Each row is a point on a tangle of strands that fork, close into loops and nearly touch. The rows are in no order.
Two points are linked if the straight distance between their rows is under 131.
Nera: [ 48 -42 -77  16  -5 -18 -23 -59 -32  18   3  21  47 -24  -1 -27   6  41
  -2  15   7 -11 -31]
rov: [ 29   0 -54  18  12  58  39  12  16  -9 -10  51  10  18  27  50  68   0
  -3  10  27 -48  -6]
furel: [ 63 -47 -21 -14  20   9 -13  13 -46  69  16  -8 -10 -35 -15 -12 -35  27
  89 -18 -20  11  17]
kapu: [-46  10   8  30 -21  -3  70 -49 -48  32 -56  12 -28 -44  20   9 -72  -7
  27 -20 -16   8  13]
vaza: [ 22   6 -42 -21 -62  45  64  -7   0   7  40 -13  -5  33  31  40  70 -15
   7 -38 -60 -31 -27]
zona: [  7   9 -42  10  14 -32  -9  -9  44  -7  42   6   8  20  -5  30 -42   2
  13  32 -66 -47  20]
fenef: [ 14 -98 -69  -7  10  86 -46   8  18 -30  -8  72  32 -25 -19  -7   8   7
  16 -25   3 -14 -27]
tovu: [ 19  54  59 -33  17  -8 -32  11  32   7  76  -6  14  -9 -39 -18 -25  33
  38 -15 -14 -37   7]
Lil: [ 85 -45 -42  -3  22  -2 -32 -40 -47  53  10   4  29 -30 -20  -8 -14  35
  43  -5 -21 -18 -13]
Pob: [ 47  54   7   4  54 -76  -5  -3  12   2   3  34  21  80   5  17   0  -8
   8   2 -61 -24  -3]
moz: [  5 -46  -2 -16   6  -8 -47  62 -38   0 -14 -59 -75 -13   2  22  -2  11
 -18  26  -1  78  20]
pone: [ 29 -23 -24  -4 -16  68 -19 -17  25 -41  63  11 111  -3  -6  20  14  17
  -1 -26 -30 -53 -45]
Gaded: [-14 -44 -37  26  14 -47   8  -3  28 -47 -23  67  42  20  15 -70 -13 -19
  -2 -13  -1  41 -38]
Sufa: [-36  24   2   7  42  -2 -16  -9 -37  25  66  39 -10 -52 -23  66   5 -12
  48  92 -16 -16 -27]
Kezop: [ -1  20  36 -14 -59  22 -14 -16  47 -39  33 -50  46 -23  -9 -55 -15  39
 -32 -34   5  43 -36]
Rekaz: [-16  66 -30  13  12  25  49  11  -8   5  10  45  -9  26  18  63  98 -10
 -12  53  44 -27   1]
Vonep: [ 18 -32 -30 -21  32  19  17 -14  -3   9  39  -7  68  16   6  52  27   6
  17  28 -17 -85  23]
rusiv: [-43 -40  15   0 -13  -1 -47  44 -74  30   6 -11 -87 -27 -13  65  -3 -33
   4  50  15  59  18]
vili: [  8 -62   3 -16   2  22 -20  42   5 -15 -37 -85 -72 -39   1  -8 -58   5
 -14  -7  -2  54  41]
mazet: [ -8  13 -11 -41 -56  30  64  22   3  -7  26   7 -21  48  15  48  50  -7
 -38 -18 -22  -1  14]
Mudu: [  2  67   4  30  32 -17  29 -38 -33  26 -19 101  -8  14 -31  69 -20 -41
   3  11 -17 -43 -23]
rera: [ 12  31  14  -1 -30  26  37  37  65   5   8 -55 -50  -6  18  -3  38  35
  26 -25   6 -16  14]
dok: [  0  97  26 -27 -10  11  30 -23  45 -19  15  23 -24 -26 -36 -31 -42  27
  -3 -16 -47  23 -37]
vozor: [-37  -7  21  37 -16 -16  -2 -12 -17  17 -43 -11 -49 -48 -15 -20 -22 -14
 -13  28  55  44   4]
Mafud: [ 35  22 -14  -4  40 -62 -11 -32  -6  35  10  22  19  33 -14  10 -35  -3
   4  11 -54 -33  23]
Rurup: [-46 -51 -36   4 -29  16  39  -7 -10  -6  11  43  -2 -23  -2  13  11 -30
 -20  66  29 -28  39]
tuzov: [  1  62  34 -35 -19  20   1 -35  65 -38   7 -54  -3 -38   8 -43 -33  38
 -25 -32 -28  46 -28]
nev: [ 19  26  21 -26  26 -36 -61  -8 -76 -33 -30 -44  -5  28  11 -12  39  23
 -67 -13  11  94 -59]
rup: [-34 -12  41  -3  -2  12   8  49 -72  58  -6  -1 -70 -13 -11  48 -18 -43
  41   1  23  30  62]
Sirof: [ 25 -12   0  11   3  69  64  15   9   6 -59  62 -37 -33 -26 -13 -44 -24
  47 -69  -5 -16   3]
rikoz: [-27   4  42  -3 -51  49   7  36  62 -32 -14 -73 -41 -12  -6  -6   3  14
 -30 -27  26 -21  20]
Guve: [-47  56  24  -8 -14 -38 -19 -16  27 -26  -9 -51 -44  49  20  22  11  13
 -46  -1 -62 -22 -19]
kog: [  -4  -15   -1   -3    9  -44  -53   19  -39  -56  -19 -102  -44   -5
  -23   24  -12   36  -45   17  -18  -30   -8]
gamad: [-17  37  10  46  13 -43  48 -19   0   8 -54  76  -5  21  -4 -23 -10 -52
 -22   4  33  12   3]
dafi: [  8 -12 -24  -6 -51 -27 -10 -48 -14  20  23  -7  14 -23  -3 -27  18  49
 -28  28   8  23  -3]
zemez: [  1 -30  30 -38  15   8   8  29   8  30 -22 -52 -62 -14   2 -12 -70 -18
  18 -17 -25  36  59]
zon: [ 36 -25  -5  -7  67   8 -14   6   9  -3  29  37  63  29 -12  36  -6 -23
  18  24   4 -69  16]
zemeg: [ 17 -18  35 -18  35 -16   8  39   7   1  55  42  39  29 -24  10 -28 -28
  22   7  14 -45  45]
vute: [  3  37  83 -39  19 -11 -60  33  16  27  45 -53 -30 -10 -40 -15 -24  36
  34  -6   5  -7  12]
pigip: [  7   1  71 -37  -1 -14 -31  31  20 -14   9 -67 -11  36 -18   1 -21  22
 -25 -24  -9   0  30]
pemas: [ 39 -14 -41  21  13 -20  20  44 -28  10 -30  40  21  82  38 -40  68 -26
  10 -15  20  66  27]
Meroz: [  2 -62 -79  12 -31  69 -21  -9  33 -56  18  47  75 -32  -7 -13   2  11
   3 -35 -16 -41 -24]
sutu: [  0  43   5  36  26  25  77  -1 -27  37 -95  39 -43 -27  18   3 -42 -14
  50 -48   3 -10  19]
Bep: [-14  -3 -22  53  11 -31  18 -12 -24  24 -22  57 -23 -22  -3 -14  -9 -27
  14  30  44   4  -7]
pugag: [-31  14   7  -5 -68  36 -29  25  43 -36  83 -21  21 -43 -30 -14 -33  14
  -7   6 -22  37 -14]
gugu: [ 13  30  -1 -39  28  33   9  -8 -44  46  44  -8  12 -24 -19  22  67  31
  24  54  58 -25  18]
muzig: [-51 -38  30   7 -17  -4  13 -33 -23 -18 -69  13  -8 -47  -3 -70 -50 -40
 -28 -22  58  45  10]
gad: [-28 -43 -19   7  -9  46   5  15  21 -40  86  -7 112 -16   8  22  25  -8
   7  25  -3 -24 -46]
Suba: [ 12  11  30   4   3 -33 -46  21 -27   2  -6 -24 -10  29   5  -8  24  17
 -24  11  26 100 -33]
Tus: [-65 -67   8  -1 -39 -18   0  -6  15 -45 -31  26  18 -19 -28 -71 -36 -14
 -44  -5  44  26  24]
dugo: [ 30 -17  58 -31  15 -10   7  54  27   3  22  -4  22  52 -10 -25 -18  -7
  29 -30  -8 -20  44]
zal: [-31  -3  -3  14 -30 -39  39 -80 -20  24 -54  -6 -25 -43  -1 -16 -86 -14
 -13   3 -37  23  27]
Dotem: [  5 -52 -52  -5 -29  34  47 -18 -17   9   3  54 -10 -37 -19  -4 -33 -17
   1   9   2 -21  32]
nakub: [ -6  36  59   3  35  -4   4  42 -36  36 -37   2 -55   3  -6   8 -16 -51
  19 -17  22  65  32]
lipe: [-29  56  20 -15 -37  32  13   5  40  -9  53  18 -29 -41 -47  12 -30  21
   1   3 -22  10  -9]
Zamu: [ 57  21   5  -6   5  48 -24  16  40   9  38  -5  20 -47 -46 -14 -15  49
  53 -27   2 -57 -10]
vip: [ 52 -21 -42   1 -22  51  31  15  29 -11   9  29  21  22  23  14  41  11
   8 -31 -16 -37 -14]
Sog: [-68  35  10  23   7 -21 -30 -27 -51  23  58  27 -34 -62  -4  59 -41  -1
  59  54 -70 -12 -39]
fuv: [ -3  35  47   5  56 -44 -43 -44 -18 -35 -66 -34  -2 -32  15 -25 -40 -28
 -48  -9  69  63 -39]
nek: [ -7 -28  21  30  17 -61 -22  35  16 -19  19  53  45  45  10 -46  11 -20
   6  10  48  43 -29]
biv: [ 42  18 -52  39  17  -5  44  24 -11   3 -92  57  -3  38  32 -58  66 -18
   6 -19  36  15   7]
vete: [ -8 -48 -21  16 -13 -20   4  22  18   8 -30 -31  -2  33  46 -39  40   8
  -4  -8  33   2  29]
diviz: [ 48 -46 -45  -6  -9  47  46  21  18 -12 -36  61 -19   1  -2 -20 -15   4
  13 -42 -19  -4   8]
vif: [ 21  -9   0  11  -7 -10 -15  52 -35  27 -30  -9   1  71  33 -28  86  -8
 -14 -10  55  40  40]
tela: [-33 -36 -38 -16 -56  -2   0 -25  16  10  27 -79  -7  13  32  30  24  -6
  -5  23 -52 -72  43]
libo: [-29  27 -29  21  13 -18   2 -13  11 -26  60  25  50  41  34  61  64 -22
  -7  42 -24 -39 -67]
tubit: [-69 -24  -6 -10  -5  25  23   5   7 -31  87 -14  62   6  18  63  53 -36
 -11  52 -22 -13 -41]
defub: [ -28   -1  -62   17  -41  -15  -10  -10   50  -18   35  -48   20    5
   26   22  -17   -3    3   17 -102  -43   17]
keri: [-26  61  18  50  24 -39 -14 -42 -28  17  28  40 -15 -44 -16  32 -50   9
  47  14 -29  -5 -63]
Sapi: [  5   5  47 -19  57 -47 -45 -43  23 -36 -42 -59  34   6  35 -50 -34  -3
 -41 -16  36  27   3]
Rul: [ 25  14  44 -11  51  -4  18  52  10  37 -45 -12 -40  11  16 -38 -22 -32
  46 -20   4  55  37]
fom: [ 17 -10  11   0  46 -68 -23 -27   7  13 -49 -43  24  20  34 -72 -11  11
   3   2  16  36   9]
Geb: [ 15  75   6  25  10 -25  49 -12   5   0 -17 103  -9  33 -24  28   7 -41
 -34   9   7 -23 -14]
losen: [  6  -5  -7   0  42  19   3 -23 -44  47  35  16  26 -55 -26  36  19   1
  39  70  39 -32  -6]
Kifi: [ 20  42   8   6  33 -75  15 -13  21  -4 -33 -20  10  97  53  -4  23  -8
 -15 -12 -54  -6  -3]
revu: [ -9 -31  -3  -6 -31 -38 -33 -20 -18 -20 -18 -49 -24   1 -11   6   3  25
 -56  23   1  11  13]
nezi: [-30  47  13  13 -18  -1  12  33  10   6  -2  22 -45  33   2  37  47 -16
 -37  34  51   0   9]
rolu: [  19  -28   10  -11   36   -6  -40   38  -12  -66  -36 -116  -41  -34
  -17    0  -39   31  -28   -5   11    4   10]
misad: [ 23  17  27  -3   0 -32   0   0 -11   5  17  27  28  20  -4 -34  -2   4
 -16  -4  17  81 -38]
gadok: [ 10  74  22  28  20   4  12 -47 -18  15  -8  76 -12 -16 -44  54 -59  -8
  23 -28 -34 -41 -53]
bivav: [-24   5  31  -2 -74   8 -11 -20  31 -24  42 -37  59  -2  -7 -33  20  25
 -25 -45  29 -20 -15]
vizuz: [ 63   4 -49  19  18 -12  27 -19 -14  22 -91  21 -13  13  21 -62  37  28
  13 -13  30 -20  24]
gibim: [-41 -48  18  12 -62  -8 -42 -11  18 -31   4 -38  48 -14 -20 -57 -15  19
 -40  -4  49 -18  22]
Ruz: [-31 -59 -55  11   9  40  40   7   4 -23  11  43  36  -1  19   9  55 -18
   3  46  45 -51  14]
kera: [-34  35   5   2 -23 -31  -5 -20  20  -2  29 -18   0  54  33  34  52   2
 -22   9 -34 -27 -46]
kalad: [ 30 -19 -12  11  -3  98 -33   7  50  -4  25  37  23 -66 -52  -3 -35  20
  45 -16   8 -47 -16]
fubi: [  5 -39 -30   7  17 -38  11 -18   0  20 -86 -23 -17  10  48 -81  15   7
  -6   1  32  30  39]
rop: [-44   1  13  -6 -46  32  36  48  13 -20  33  12 -21  49  20  70  64 -46
 -43   7  39 -14  18]
vovat: [-10  45  64   0  39 -54 -35 -39 -85  22 -46  -8  13  -1  -3 -19 -21 -27
 -15 -19  43  91 -26]
faro: [-30  39  43 -35 -39  43  -6  -1  56 -52 -15 -87 -42 -37 -15 -10 -31  32
 -53 -30 -12  -7   2]
fafub: [ 46 -10   7 -29  23 -11  14   0 -33  68  -6 -29 -40 -22 -13 -14 -60  20
  58 -34 -48  11  38]
ril: [  6 -70 -34   5  -5 105 -80  -2  53  13 -19  66   9 -48 -25  -4 -14  10
  38 -41  -4  -9 -37]
siked: [ 13  -8 -11  -2 -19 -19 -43  34 -40  17  10 -26 -17  37  29   9  80  18
 -23   6  36  71  -1]
geluf: [-10  42  30 -33  20 -49 -21 -11 -13  -9 -39 -59 -17  86  56  20  40  -4
 -43 -35 -71   8 -24]
fozas: [-20 -34 -26 -25 -20  36  17 -18   7   5  51 -62  56 -10  15  31  38   6
   8  27 -19 -80  27]

A piece is all that can be reached along the links. How many separate loops has the piece of each point below (a circle has one, a figure eight two, a Y none), and how many tips (points with one link)?
defub: loops 1, tips 0
rop: loops 2, tips 1
fafub: loops 2, tips 0
rera: loops 1, tips 2
misad: loops 1, tips 3

How many points has the smallest loop of links through each point below? Write - if it is on no loop.
vili: 7
nezi: 7
Kifi: 26
Nera: 10
rov: 6
dok: 5
vete: 6

Name the points in between on the shortest way along the links from the first point to the second, in order.
rikoz; Mudu: faro, tuzov, Kezop, bivav, gibim, Tus, muzig, vozor, Bep, gamad, Geb
rup; dafi: rusiv, moz, vili, rolu, kog, revu
tela; ril: fozas, Vonep, zon, zemeg, dugo, pigip, vute, tovu, Zamu, kalad
fozas; geluf: tela, defub, zona, Mafud, Pob, Kifi
nezi; kapu: Rekaz, rov, vip, diviz, Sirof, sutu
